A landscape with many valleys, sampled at points; each row gives a point and its height.
A ball rolls from a point to the lowest of its 4 nearest points, and stops where none of them is lower. Distance is the straight distance between rows; heights are no part of it.
Z549 h=2.31: [162 134 134 109 163 129 128 155 141 135 100 112 171 138 144 139  96  69
 132 150 124 146 148 114 137  77 162 162 156]
Z567 h=0.79: [100 174 118  78 130 150 144 132 101 110 122 141 140 110 152 151 112  87
 118 198 157 157 123  91 139  98 148 128 156]
Z293 h=6.10: [151  80 134 192 133 138  57 107 170 169  86 110 116 109 146 103 126 157
 158 117  56  93 134 154 108 124 152 105  93]
Z162 h=2.26: [152  75 125 150 183 114 129 127 165 156 107 115 123 109 138 120 119  78
 165 125  94 104 111 154  96 101 160 122 135]
Z584 h=3.44: [111 166 167  62 100 123 181 116  93 106 154 131 111 209 124  95 166 135
  52 122 184 135 151 137  99 141 103 136 170]
Z447 h=3.60: [152  87 108 178 133 132 100  88 167 156 110 101 128 128 106 102 147 180
 142 101  82 132 119 146 156 122 125 103  85]
Z432 h=4.68: [105 100  93 141  83 168 112 148  85 149 148 118 161 113 138 129  89 156
 146 141 115 126 159 122 133 168 104 138 100]
Z718 h=4.59: [139 143 118  88 115 118 142 129 125  84 132 130 149 141 130 141 135 121
 110 134 148 118 137 116 149 128 102 138 142]
Z175 h=4.28: [149  54 122 147 186 102 107 133 165 151 104  80 146  87 128 117 112  66
 145  95  74 101  93 138  99 100 173 131 107]
Z335 h=5.00: [ 91  94 114 167  85 189 126 143  81 161 109 101 174  90 140 155  77 155
 138 147 101  98 175 121 141 137 112 132  91]
Z358 h=3.96: [114 113 115 146  99 168 108 133 108 153 117 136 157 100 151 147 105 158
 138 144 123 121 161 128 168 134 125 122 133]
Z20 h=3.00: [107 113 120 197  93 174  83 116 101 160 116 126 144  96 105 143  99 155
 171 130 101  97 149 130 150 132 123 135  62]
Z571 h=4.23: [118  99 115 188 135 146  92  98 154 144 104 137 127 110 110 125 141 148
 169 128  83 120 122 159 137 138 135 115  78]
Z543 h=1.88: [102 111 124 181 100 149  97 138  89 154 154 111 146 102 111 132 132 163
 162 111  87 124 124 120 152 145 109 132  63]
Z448 h=4.65: [174 113 140 118 192  96 135 139 131 132 119 142 102 116 141 111  95 118
 144 131 139 120 148 167 108 110 129 127 157]
Z827 h=3.49: [149 100 126 184 145 147 107 150 168 169  97 130 138 107 155 126 117  97
 164 122  71  92 108 126 104 102 162 108  89]
Z296 h=5.98: [163  42 122 205 155 132  90 109 195 175  91 113 125 118 141  99 127 137
 155  93  50  91 112 155 102 121 142 112 103]
Z390 h=2.49: [141 162 136  71 179  90 127 118 139 102 107 182  95 140 137 115 129 103
 104 127 151 150 142 118 149  93 154 127 178]
Z330 h=6.02: [151  97 120 142 182 115 141 123 148 117 111 130 126 106 118 125 136 101
 155 138 132 103 100 154 130 115 148 115 124]
Z788 h=4.13: [ 85 134 137 121  90 179 143 143 108 147 128 125 142 121 156 141 123 146
 131 135 140 134 164 131 178 124 118 127 132]
Z850 h=3.45: [131 139 114 108  93  97 144 108 124 116 136 115 125 157 136 140 144 138
  92 133 150 111 129 119 116 160 107 135 140]
Z369 h=5.33: [141  67 123 126 170 133 114 146 163 148 101  91 159  89 137 119  95  78
 176  93  74 100  92 129 113  86 193 131 113]
Z328 h=1.45: [114 207 149  43 131 135 131 150 123  82  97 163 104 138 178 113 120  79
 105 184 187 161 151 133 137 113 181 135 174]
Z219 h=1.65: [ 72 183 123  89  74 147 160 162 106 125 154 129 124 138 158 154 135 110
 128 133 142 163 143  91 130 124 104 116 146]
Z558 h=0.84: [155 113 117 127 139 139 126 142 131 141  87 153 132 108 150 158  96 116
 148 146 122 106 155 137 148 124 120 107 100]
Z69 h=2.75: [173 153 140  80 165  76 147 118 134  93 100 169 119 120 132 102 150 127
  91  85 175 134  97 145 124 113 150 106 162]
Z224 h=3.43: [149 144 147 109 169 132 141 112 122 111 128 119 136 123 132 145 125 119
 116 155 147 138 144 125 156 109 110 127 144]
Z602 h=3.09: [144 110 146 129 177  88 136 116 163 126 112 162 113 111  98  89 166 125
 147  71 145 131  81 175 114 102 151 118 166]
Z106 h=4.14: [142 112 131 157 123  90 130 104 140 110 142 134 134 156  98 117 151 114
 110 123 167 119  78 153  81 146 104 131 129]
Z10 h=1.69: [109 177 156  81 166 128 130 122 110  75 130 127 139 131 119 131 134  90
 106 143 145 150 126 134 147  98 138 141 172]
Z98 h=0.93: [ 63 195 109  73  90 145 177 150  99 137 158 118 127 125 171 157 124 108
 129 141 153 157 115  83 124 151 115 133 165]
Z552 h=5.11: [101 176 104  73  89 147 172 108  90 124 164 146  80 184 128 115 132 176
  76 119 132 150 159 123 105 185  80 116 148]
Z16 h=4.52: [183 104 116 108 176 118  88 160 145 166  94 102 164  90 157 123  35  80
 174 109 102 112 124  98 124 112 183 129 110]
Z277 h=1.18: [106 176 141  76 158 113 129 123 112  92 135 141 116 134 146 134 128  97
 101 160 188 167 135 124 135  89 157 154 173]
Z8 h=3.31: [172  32 137 169 177 100 134  95 199 166 113 109 113 125  91 103 160 121
 142  91 111 136 121 173 105 104 138 112 150]
Z539 h=3.81: [174 117 125 118 163 130 126 157 147 124  92 121 137 101 150 135 100 105
 142 144 101  99 124 130 135 130 141 110  99]
Z914 h=3.26: [142  40 138 157 181 103 124 100 177 148 122 116 122 108 114 122 143  88
 151 105  85  98 126 158  94 104 157 113 143]
Z649 h=0.80: [154  97 107 152 143 132 117 162 153 158 101 129 143 104 144 140 106 107
 158 126 100 100 115 124 116 111 152 112  85]
Z190 h=1.76: [137 126 133 130 102  90 161 112 111 118 158 151 112 149 113 121 162 119
  95 121 180 107  95 126 103 150 105 135 130]
Z705 h=4.44: [123  85 144 211 118 171  75 128 142 167 101 112 113 108 113 103 131 153
 177 128  83 121 118 143 137 116 130 106  69]
Z136 h=5.82: [158 107 124 127 168 125 131 137 133 108 129 136 120  94 131 126 114 121
 115 134 152 133 127 152 120 117 123 127 132]
Z895 h=5.80: [175  51 127 171 161 121  97 105 203 158  88  92 117 120 142 112 126 111
 140  87  48  96 113 140  94 105 146 126 109]
Z365 h=5.87: [103 100 131 206 102 175  84 128 122 158 107 107 171  96 114 124  84 135
 181 143  94  68 142 119 102 119 144 133  32]
Z500 h=6.11: [139 130  87 140 124 130 131 113 130  96 131 138 139 109 127 142 126 139
 119 133 149 117 123 117 127 119 117 132 120]
Z691 h=4.94: [ 89 154 105 112  90 122 168 118  81 135 174 147  78 164 131 130 116 189
 115 126 147 155 163 111 129 189  85 126 146]
Z607 h=2.35: [134 197 159  71 129  91 157 141 127  75 139 158 114 164 134 122 165 120
  52 115 182 131 120 139 132 113 133 159 170]
Z774 h=1.48: [139 171 161  99 176 117 133 130 130 132 110 135 121 140 145 119 121  75
 113 165 148 167 156 129 139  83 157 152 144]
Z186 h=5.05: [150  68 114 171 128 149  99 132 188 166  85 103 144 101 159 107 138 101
 150  94  61  89 109 143  98 109 146 118 102]
Z242 h=6.54: [132  61 114 151 156 147  76 152 164 147  94  86 158  66 141 130 102  82
 174  76  58  71  96 113 139  80 187 107 100]
Z14 h=4.95: [115 147 134 101 113 153 153 122 102 129 137 115 159 127 139 165 134 112
 129 163 122 132 154 110 183 113 118 122 134]
Z824 h=3.15: [132  97 112 146 115 152 109 138 111 139 113 138 129  88 147 145 126 138
 127 139 134 101 166 139 169 133 116 117  75]
Z58 h=1.52: [127 220 143  52 173 132 144 111 146  76 116 169  97 145 120 110 146  81
  61 131 184 158 109 117 139  90 172 159 169]
Z920 h=2.81: [147 134 151 108 127  71 137 141 130  77 134 159 110 137 117 110 143 147
  78  99 193 126  84 153  88 119 145 113 147]
Z192 h=3.84: [ 76 190 106  64  95 166 189  97  98 111 164 159 100 213 138 113 137 142
  88 119 139 177 148 124 108 158  75 127 169]
Z95 h=2.13: [ 97 106 145 183  83  95 124 137 100 163 172 131 122 137 118 146 137 168
 177 127  89 127 119 124 118 184 102 151  94]
Z868 h=3.83: [169  70 129 134 176 129 110 153 155 150  91 127 133  88 134 128 105  86
 160 143 103  98 103 125 104  97 153 122  79]
Z875 h=2.95: [153 146 140 106 174  88 128 141 147 128 116 135 109 129 151 106 104 100
 150 132 135 147 148 148 117 105 158 143 175]
Z706 h=1.44: [122 184 150  73 156 142 131 100 133 108 129 144  98 112 134 128 129  77
  81 162 150 181 155 112 137 101 175 151 200]
Z135 h=3.61: [ 78 141 106 123  74 185 144 160  98 157 144 118 157 132 138 159 109 136
 129 125 121 170 181 121 152 124 105 120 141]
Z713 h=2.19: [105  94 108 193  78 153 116 124  90 156 160  81 158 113  92 138 106 161
 170 109  94 112 123 137 142 145 109 139  50]
Z377 h=5.47: [107  92 126 204 103 166  89 138 131 158 116 114 162  86 129 113  91 138
 173 139  90  78 126 130 107 130 140 145  60]
Z234 h=2.50: [ 95  80 153 191 107 155  96 127 105 164 136  68 165 114 116 145 116 200
 177 101  86 113 124 121 131 158  92 135  61]
Z300 h=6.17: [138 128  96 149 129 107 131 106 127  98 126 122 117 136 112 127 147 135
 119 124 161 125 100 136 121 165 105 149 124]
Z972 h=1.87: [122 211 155  62 135  89 148 122 142  90 135 153 118 153 130 107 144 109
  41 108 163 148 104 119 138  97 157 143 176]
Z269 h=3.59: [147  73 134 174 164 143 115 102 190 146 106 123 127 113 113 124 145 121
 152 110  87 106 106 166 114 120 140  97 114]
Z103 h=2.27: [154 202 136  54 150  78 152 126 121  83 123 144 107 163 130  92 146 109
  14 101 162 148  81 132 129  96 152 140 172]
Z541 h=1.41: [142 132 135 104 113  80 147 121 108  79 148 145 122 158 116 112 155 138
  78 127 201 115 110 133  81 144 121 131 139]
Z840 h=1.92: [126 166 152  90 157 140 141 129 119 125 110 113 140 133 122 135 115 102
 129 154 138 138 145 118 151 100 130 151 159]
Z196 h=3.78: [ 94 133 120 110  74 119 145 145 101 147 169 140  99 159 127 137 127 169
 128 132 136 154 174 115 126 166  94 131 135]
Z375 h=0.98: [ 91 194 115  79 125 156 141 143  93 112 130 112 136 133 135 157 117 104
 110 172 161 162 131  97 158 130 133 132 163]
Z954 h=4.55: [ 93 156 136 118 109 167 141 150 109 139 109 120 147 124 141 158 120 110
 132 148 122 144 151  94 183 107 113 111 144]
Z247 h=4.70: [140 116 128 142 156 107 135 128 133 112 121 159 129 130 102 123 160 117
 131 105 165 133  86 151 113 116 132 129 145]
Z97 h=2.09: [116 121 124 170  88 115 143 132 111 135 156 134  99 139 102 132 145 171
 146 112 128 124 100 118 140 162 129 139  92]
Z265 h=4.64: [179  88 133 134 184 105 115 138 156 131 115 121 113  90 129 119  99  76
 149 135 107 121 127 152 100 109 158 130 134]
Z437 h=4.29: [132 112 139 180 122 160  88 149 118 155 116 151 148  89 132 129 112 129
 147 150 111  98 158 140 135 131 141 113 100]
Z231 h=1.14: [123 183 148  83 162 143 141 146 112 122 114 128 131 128 151 137 113  84
 126 196 141 158 147 125 137 105 161 146 184]
Z509 h=1.31: [ 92 213 161  67 123 114 151 150 104  63 152 138 117 152 134 135 154 110
  81 144 172 159 108 119 117 110 136 168 179]
Z730 h=4.15: [162 107 133 119 162 113 121 156 152 143  93 114 123 114 142 127  84  93
 148 141 102  92 123 112 105 114 144 124  96]
Z525 h=1.26: [135 108 119 181  99  78 109 115 125 134 136 103 121 157  99 133 159 161
 140 119 115 116  96 127 141 156 108 124 105]
Z946 h=5.17: [149 127 150 147 104 161 115 149 122 151  95 122 145 110 149 147 100 139
 134 141  91  94 158 122 146 108 117 125 126]
Z926 h=0.74: [171 122 139 142 149 144 120 170 157 150  99 129 149 111 176 155  81 107
 153 126  86  87 143 109 125  86 144 114  99]
Z285 h=2.67: [109 178 161  68 108 110 171 136 104  82 162 139 108 212 125  97 167 131
  56 127 158 135 127 136 112 137 146 147 166]
Z605 h=3.87: [148 148 127 122 140 154 133 137 121 145  97 116 137 120 146 152  99 112
 132 165 103 125 162 119 184 106 132 118 136]
Z499 h=4.06: [139 103  98 148  98  96 154 114 113 127 164 134 113 155 131 131 140 151
 106 126 147 134 122 102 112 161 119 125 118]
Z460 h=3.46: [152 140 132 106 157  84 116 124 150  92 115 167 131 116 109 111 150 136
  96 115 183 135  88 146 111 115 138 115 158]
Z566 h=3.54: [139 158 160  90 109 116 167 145 101  91 162 133 112 198 128 117 137 123
  67 111 183 133 141 120 112 157 112 126 163]
Z656 h=3.16: [165 140 142  83 165  99 124 118 129  92 118 161 121 117 117 104 116 124
 108 121 144 137 122 160 126 115 128 121 170]
Z275 h=0.96: [170  42  95 183 153 118  77  80 178 176 105 103 101 108  96  95 128 170
 150  94  82 108 122 160 104 118 128 103 101]
Z942 h=3.91: [160 116 119 119 119 109 146 129 131  93 140 150 137 129 112 128 155 121
  95 112 173 116 109 120 107 134 112 137 124]
Z132 h=2.60: [ 46 198 109  76  93 160 199 129  98 125 160 157  84 186 162 118 139 152
 114 144 138 167 146 109 106 162  75 137 163]
Z899 h=3.35: [123 131 106 141  98  96 163 104  92 122 173 140 101 146 112 126 128 160
 125 129 141 116 123  95 116 173 115 117 115]
Z687 h=4.63: [114 122  98 130  76 152 125 155 112 148 147 133 134 121 158 142 104 164
 132 113 119 137 177 114 138 154 111 135 128]
Z214 h=1.30: [122 207 126  41 168 126 124 106 145  87 110 166  98 127 164 115 142  74
  76 159 169 175 140 128 127  95 189 128 187]
Z696 h=3.62: [124 110 123 184 129 157  75 105 127 157 112 117 131  91 128 120 136 160
 158 138  90  98 135 139 153 146 126 131  71]
Z321 h=2.93: [104 181 130  70 108 136 198 112  92 101 170 133  90 190 117 131 129 120
  92 121 151 139 159 117 112 164  97 134 154]
Z941 h=2.34: [104 183 140  71 120 120 150 130 128  88 152 126 124 147 100 141 136 103
  96 142 157 139 130 109 152 119 137 157 167]
Z430 h=5.23: [124 147 105  97  97 125 169  91  73 108 164 148  97 177  93 114 139 182
  87 123 149 138 138 105  95 184 102 120 135]
Z178 h=2.92: [164 136 139 113 155 132 126 146 148 142  97 113 146 152 151 154  84  74
 144 154 115 130 143 107 117  78 143 134 142]
Z336 h=3.63: [181  57 109 171 138 108  76  78 177 139 106  94 143 107  97  99 145 171
 134  82  98 121 124 158 110 129 115 109 110]
Z715 h=2.03: [159 163 168  82 185 108 122 122 140 108 122 144 114 137 127 110 112  94
 123 144 162 155 145 140 147  99 159 138 162]
Z867 h=1.55: [114 199 140  61 146 102 141 117 136 101 133 142 112 150 135 125 138  95
  68 125 186 155 111 125 135 109 168 151 184]
Z632 h=0.82: [ 83 198 144  56 141 143 129 136 118  80 144 138 128 139 143 118 138 102
  97 172 180 172 129 118 123 126 152 158 181]
Z542 h=3.88: [ 92 146 122 136  58 140 130 147  98 152 170 115 126 156 148 132 113 168
 141 122 111 147 172 103 132 162  84 147 135]
Z751 h=1.86: [164 171 145 108 168 132 123 152 149 130 107 132 145 129 167 121 108  43
 125 150 151 150 173 120 125  75 171 157 162]
Z885 h=5.86: [124 134 108 115  90 126 148 141 124 141 142 134 129 132 155 151 142 157
 110 126 137 144 142 104 154 157  97 129 129]
Z982 h=3.07: [110  25 134 196  77 129  85 113 142 147 177  78 143  90  89 132 142 222
 136 117  83 110 133 141  97 170  71 111  77]
Z216 h=4.07: [ 54 165 122 106  75 173 146 179 106 169 136 128 156 137 164 136 127 120
 138 135 124 157 134 117 159 113 124 133 147]
Z451 h=2.30: [145 145 138 107 154 136 133 144 140 141 106 140 146 133 142 128 110  75
 130 172 117 136 151 110 127  82 167 139 160]
Z766 h=1.75: [152 153 153  97 174 121 136 137 145 115 105 147  93 128 155 109 111  77
 116 148 152 164 152 115 124  89 175 151 179]
Z795 h=1.59: [ 59 178 108  88  82 149 158 182  83 137 166 155 129 134 173 154 107 117
 141 151 149 176 137  94 137 152 102 112 154]
Z754 h=4.03: [115 106 107 152 139 143 113 109 123 145 115 148 140  95 119 131 129 125
 148 142 100 107 130 138 161 143 131 103  89]
Z849 h=2.15: [114  72 154 195 105  90  95 127 125 149 157  94 144 129 105 140 142 198
 158 121 109 119 114 138 148 150 109 132  84]
Z356 h=1.64: [157 111 127 122 155 152 141 138 131 142 105 124 135 105 149 142 114 122
 125 164 131 116 152 126 139 108 110 124 120]
Z733 h=2.68: [172 186 148  60 152  76 154 115 115  85 115 170 105 157 125 103 131 141
  63 105 176 121  85 133 115 105 133 137 157]
Z667 h=4.36: [146  82 111 163 174 131 121  99 178 136 112 130 129 145  97  93 144 123
 142 117 120 138  94 169 116 122 131 106 139]
Z71 h=2.36: [116  86 157 207  82 119  87 138 121 142 161 102 134 114  99 150 136 180
 178 102  87 116 107 148 141 155 105 136  79]
Z984 h=1.53: [ 83 196 133  64 110 145 160 148  91  97 153 113 127 144 141 139 138 110
 113 165 159 163 108 106 134 138 123 149 162]
Z443 h=2.00: [100 185 171  66 106 116 170 144  99  78 154 113 126 181 137 118 142 115
  72 145 156 146 130 121 113 135 134 147 168]
Z452 h=5.49: [152  86 109 173 163 143 108 113 135 141 113 147 118 114 133 125 135  95
 153 129  92  92 115 139 119 105 137 108  81]
Z789 h=0.35: [ 75 190 120  40 126 157 143 117  97  94 118 130 158 123 144 142 114  98
 119 193 164 167 129 105 134 125 165 125 180]
Z636 h=1.19: [168 100 104 140 179 126 108 164 143 136  99 115 154  90 139 141  97  85
 156 131 106  95 118 118 118 110 164 129 105]
Z564 h=5.62: [154 123 103 137 149 137 129 108 126 113 123 141 126 104 120 155 137 142
 135 140 138 123 109 130 156 131 113 116 113]
Z545 h=4.86: [135  96 145 182 103 170  80 155 142 174  95 129 160  89 127 122 100 113
 172 135  74  88 144 120 118 111 157 122  72]
Z981 h=2.90: [131 179 156  79 156  95 137 128 121  78 130 126 126 148 122 113 142 119
  72 126 176 157 134 143 130 102 125 153 156]
Z25 h=4.19: [ 80 191 136 121  65 150 164 154  88 142 169 143 105 194 148 133 124 146
 133 122 126 163 157 110 123 161 100 141 149]
Z441 h=1.74: [125 109 128 167  87 100 114 114 104 134 152 116 102 169  92 137 138 181
 150 114  99 111 113 122 141 166 107 131 114]
Z965 h=2.37: [155  32 133 153 171 123 120 103 184 163 125 103 137 117 116 102 139 122
 154  86  81 105 128 175  96 119 159 125 123]
Z568 h=2.14: [156 136 136  87 178  89 137 124 135  98 127 166 105 111 103 110 134 123
 129  80 168 135  84 160 120 113 162 110 170]
Z240 h=3.86: [141 153 139  92 157 111 139 145 126  82 116 130 145 123 134 145 130 123
 102 132 172 134 139 127 141 114 123 129 151]
Z996 h=5.48: [147 119  98 157 138 116 146  92 135 105 140 129 139 126 107 139 158 128
 129 125 157 124  90 138 117 136 114 126 120]
Z628 h=2.44: [111  81 127 199 114 154  84 120 137 155 132 109 158 106  92 124 120 179
 172 109  84 128 118 152 157 148 114 125  75]
Z871 h=2.10: [ 67 208 106  74  80 154 191 187  85 133 167 172 105 148 169 150 115 112
 128 165 159 157 157  92 113 160 100 130 148]
Z304 h=2.51: [134 123 107 181 122  92 116 105 161 126 143 126 124 143 100 112 162 156
 145 108 119 122  84 139 137 134 111 132 119]
Z635 h=2.41: [150  83 122 193 118  97  82  89 146 144 150 114 135 124  86 115 154 203
 138  95  92 127  98 127 139 131 104 108  96]
Z333 h=4.50: [144 105 125 155 108 146 107 157 142 157  78 128 137  77 152 138 102 125
 150 128  85  92 148 121 130 121 139 125  99]
Z68 h=3.01: [156 154 167  83 136  84 159 150 116  75 129 153 101 146 122 123 157 120
  66 124 189 137 131 156 119 127 133 147 156]
Z37 h=4.60: [110 117 104 143  76 121 117 147  95 144 153 129 132 123 135 144 125 158
 146 137 136 155 161 118 135 181 105 137 103]
Z233 h=2.79: [107  47 131 197 116 138  73 120 119 129 152  81 168 124 106 137 132 194
 171 105  77 120 124 134 118 152  85 128  51]
Z395 h=3.52: [163  97 109 167 130  95  96  76 152 147 122 116 146 138  89 131 159 165
 134 100 111 148  85 142 128 134 103 112 118]
Z408 h=3.53: [100 148 115 144 100 120 164 118  83 138 171 134  57 139 102 119 153 182
 123  91 129 125 143 107 131 192  95 126 122]
Z244 h=2.18: [196   4 122 161 150 108  98  91 184 165 101  95 147  88  92 100 141 127
 145  80  98  79 127 173 100 110 140 127 115]
Z550 h=1.63: [ 89 180 109  62 105 134 179 140  84 101 168 108 126 138 149 167 126  87
 119 159 154 161 127  90 126 137 122 141 182]
Z442 h=3.85: [ 89 186 124  84  76 139 178 116  93 119 157 125  92 192 144 127 138 152
  99 137 135 152 161 112 115 181  86 130 160]
Z573 h=2.76: [ 68 166 131 118  55 148 145 171 101 164 159 124 136 155 146 162 117 143
 154 130 130 174 162 100 137 143 107 135 142]
Z708 h=5.24: [116 146 125 114 128 142 136 144 126 133 126 109 141 125 142 152 144 137
 115 126 151 149 148 110 174 135  97 101 142]
Z485 h=2.02: [ 80 178 128  89  76 130 181 141  98 128 165 123 114 174 147 137 148 112
  91 123 129 142 149  92 121 154  96 140 147]
Z749 h=2.85: [173  56 132 155 149 113 101  79 187 151 112 123 138 133  93 107 156 145
 159  90 116 135 114 156 105 111 127 120 137]
Z431 h=1.07: [ 67 193 140  69  94 145 201 137 103 115 160 141  81 177 152 136 148 108
  94 139 143 144 125 120 102 151  91 123 178]
Z476 h=3.64: [117 101 114 177  86 165 100 138 126 158  89 132 163 108 134 133  96 146
 161 154 113  97 160 129 125 135 121 129  95]
Z361 h=0.77: [135 136 115 107  89 114 152 108 101  98 149 143 118 164 116 124 148 134
  92 137 188 126 141 119  97 167  93 144 148]
Z114 h=6.24: [145  92 129 182 125 169  80 169 169 170  89 128 147  83 146 123  93 114
 182  96  75  56 127 131 111 110 156  98  72]
Z702 h=2.54: [ 78 109 123 199 100 167 108 114 102 177 132  92 165  89  92 144  79 164
 181 125  84  93 134 114 145 152 115 130  48]
Z308 h=1.77: [128  99 131 195 113 100  88 119 130 142 140 116 111 149 106 134 149 173
 139 100  88 121  87 134 139 149 103 125  93]
Z59 h=4.41: [103 117 112 131  80 147 113 153 110 139 132 128 144 112 134 135 104 158
 136 135 118 151 168 112 156 155 105 141 115]
Z883 h=5.68: [142 141 104 117 110 128 140 132 123 127 127 133 153 128 141 151 127 150
 131 131 145 142 147 111 150 146 113 123 120]
Z379 h=4.51: [154  78 102 181 147 124  91  87 174 146  96 117 118 136 102 111 140 147
 151 109  93 116 110 153 140 129 131 105 112]
Z150 h=3.28: [112 163 121  84  97 123 174 138 137 106 154 110 134 143 132 152 132 116
 110 140 159 153 137  93 154 124 102 140 158]
Z118 h=3.17: [103 161 142  89 108 111 162 115 124  88 152 127 129 168 135 133 138 124
  81 140 145 132 149 119 120 141  96 147 165]
Z834 h=3.58: [156 116 134 100 188  86 115 127 148 107 115 156 102 100 134 118 130 114
 136 122 149 128 117 155 119 109 165 112 164]
Z551 h=2.99: [147 161 147 118 147 135 128 149 136 137  92 107 150 124 125 148 107 102
 113 172 115 117 149 105 152 100 129 113 140]
Z110 h=5.04: [145 100 108 145 166 129 131 114 131 117 122 144 127  94 113 130 137 128
 141 134 133 124 117 123 151 132 122 104 116]
Z493 h=4.21: [153  94  92 168 143 134 124  85 161 128 117 132 136 120  94 105 169 119
 140 111 129 133  89 156 132 121 121 120 112]
Z666 h=2.25: [115 119 124 167  97 124  95 124 109 148 152 120 122  90 113 135 122 136
 147 111 123 135 132 125 145 143 114 133  64]
Z167 h=3.25: [143  66 133 183 130 144  70 115 158 153 121 106 149 116 111 113 130 199
 148 105  81 118 143 143 143 129 125 109  70]
Z962 h=3.02: [142 140 151  87 112 117 170 123  93  91 154 153 105 164 140 109 148 128
  47 108 198 102 119 145  97 161 127 125 164]
Z64 h=5.22: [157 118 113 125 128 116 129 119 141  88 144 148 137 113 105 146 140 138
 125 138 157 126 108 133 128 131 107 131 132]
Z60 h=1.42: [113 204 137  44 167 140 138 114 137  73  99 172  99 137 152 111 137  89
  73 139 174 160 126 129 143  99 170 147 188]
Z663 h=3.41: [ 86 183 126 105  89 160 188 142 115 143 162 144  99 187 156 148 142 132
 121 141 122 169 160 103 130 165  91 141 164]
Z603 h=3.30: [171 119 134 109 171 126  98 143 137 157 102 126 139 109 158 124  84  89
 130 127 113 131 148 124 108  95 173 139 127]
Z544 h=1.97: [100  76 135 192  94 111 128 126 120 137 167 116 103 143  92 135 154 191
 157 129 106 118 107 144 119 176 104 134 110]
Z647 h=3.36: [160 174 147  84 165  93 134 131 131  87 131 147 118 138 119 129 128 111
  91 120 157 129 131 137 141 126 130 143 153]
Z176 h=4.57: [141 120 109 190 126 131  97 118 151 145 107 120 137 119  96 134 148 140
 152 115 105 121  99 132 151 130 119 121  77]
Z158 h=2.53: [118 182 138 103 147 129 132 122 120  93 156 127 134 142 120 140 143 108
 133 159 152 161 148 143 150 109 127 132 172]
Z272 h=4.33: [114 166 116  79  99 134 196  95  77  98 161 158  87 191 100 120 137 164
  78 106 164 141 155 123  82 172  98 130 133]
Z983 h=2.58: [113 127 118 142  91 119 143 131  89 156 167 151  80 149  98 129 130 174
 138 140 129 124 127 101 134 157 103 134 113]
Z311 h=1.91: [117 134 122 177  90  80 101 110 109 144 132 127 118 130 120 124 151 155
 134 131 127 132 123 122 135 161 128 144  98]
Z461 h=2.98: [114  94 157 188 113 170  72 123 112 163 124  99 160 107 108 127 109 158
 186 118  91 109 120 135 149 151 110 127  52]
Z171 h=5.14: [142  74 144 204 140 153  82 121 186 170 102 114 134  93 137 109 115 109
 164 106  65  92 125 141 109 113 146  99  71]
Z614 h=0.97: [167  37 101 160 170 119 103  72 194 156 117 110 142  93  94  91 140 133
 152 106 114 114 115 165  90 111 140 102 120]
Z145 h=4.75: [154 122 131 127 155 104 140 123 143  79 136 143 137 103 101 124 134 117
 117 120 181 129 107 147 124 126 111 125 152]
Z427 h=4.62: [135  91 142 208 117 179  53 115 145 171 115 115 135 106 133 101 105 152
 171 126  62  96 132 131 106 121 148 147  60]
Z593 h=4.24: [156  89 114 154 180 133 134 142 145 130 124 123 116 106 139 145 111  95
 153 146  97  94 131 133 115 117 155 106 109]
Z104 h=2.52: [132  58 149 197 110 103  71 122 142 142 147 106 127 117 101 122 149 225
 130  91  89 114 119 151 131 138 108 102  85]
Z329 h=3.89: [133 117 156 129 148  95 122 126 123  98 131 155 129 120 100 121 168 127
 112  98 190 134  80 157  92 122 120 137 147]
Z253 h=3.98: [114 164 142  79 118 117 149 123 124  87 144  96 146 156 145 140 163 127
 106 134 151 133 128 118 127 141 104 150 171]
Z637 h=5.32: [135  93 132 133 188 127 107 120 156 110 105 152 115 109 113 117 157 110
 145 117 132 132 101 166 115 115 135 111 149]
Z739 h=2.69: [130 116  96 168  95 120 120 133 135 131 130 147 124 127 115 135 166 148
 119 127 129 145 104 112 136 155 135 145  86]
Z36 h=3.32: [133 169 157  64 113  99 164 130 104  93 142 141 104 175 140  94 149 121
  37 105 189 112 114 130  95 127 136 114 179]
Z222 h=5.55: [158  71 115 133 168 141  95 147 154 149  92  82 157  66 140 132  81  85
 167  93  92  82  93 113 118 112 195 125 103]
Z397 h=1.99: [ 82 191 108  45  95 133 187 166  94  83 150 143 134 156 157 152 141 101
 131 170 159 160 118  77 121 128 124 139 154]
Z880 h=4.69: [ 93 158 115 108  96 150 150 138 116 133 137 113 148 137 154 162 140 117
 138 125 135 147 139 118 184 129 103 115 158]
Z127 h=4.37: [136  97 144 118 195  95 125 120 171 120 104 154  99 102 104 105 124  95
 143 121 121 129  98 157 102 100 155 111 150]
Z494 h=4.87: [ 69 192 114 115 120 139 145 153  96 139 108 125 145 130 151 154 127 121
 134 171 129 165 140  96 187  94 150 119 159]
Z633 h=3.68: [133  73 150 210 123 179  72 102 131 163 100  92 166  96 105 115 107 176
 177 117  67  95 127 127 123 128 113 140  53]
Z208 h=1.49: [ 70 191 114  70 100 167 159 154  68 115 165 112 140 136 161 154 116 107
 125 165 159 149 122  96 159 129 133 127 153]
Z137 h=4.53: [112 166 141 128 113 157 144 146 119 138 106 116 154 113 136 145 101 113
 139 147  84 136 162 110 177 114 104 113 144]
Z845 h=4.58: [162 123 127 107 166 133 129 132 126 108 113 128 141 118 119 130 102 124
 141 145 151 129 146 148 126 115 128 126 135]
Z747 h=4.01: [129 125 105 139 102  86 148  96 102 124 156 119  96 163 101 125 152 150
 134 134 148 121 101 108 121 163 122 126  99]
Z615 h=3.37: [143 112 137 180 134 152 107 136 151 156  95 139 136  93 141 128 107 105
 163 145  82  91 116 126 125 119 145 120  89]

Call two points neighbours if one is among the 4 nearest of the other. Go from one point of each pair to the other, from neighbour to neighbour, staying as low as possible. Name the highest point that can't be avoided.
Z162, Z275: Z914
Z568, Z431: Z69
Z98, Z214: Z208
Z525, Z543: Z666
Z98, Z431: Z485

For each start below, name the point where the ball stops.
Z941: Z789
Z476: Z543
Z691: Z525
Z571: Z543
Z335: Z543
Z564: Z558
Z365: Z543
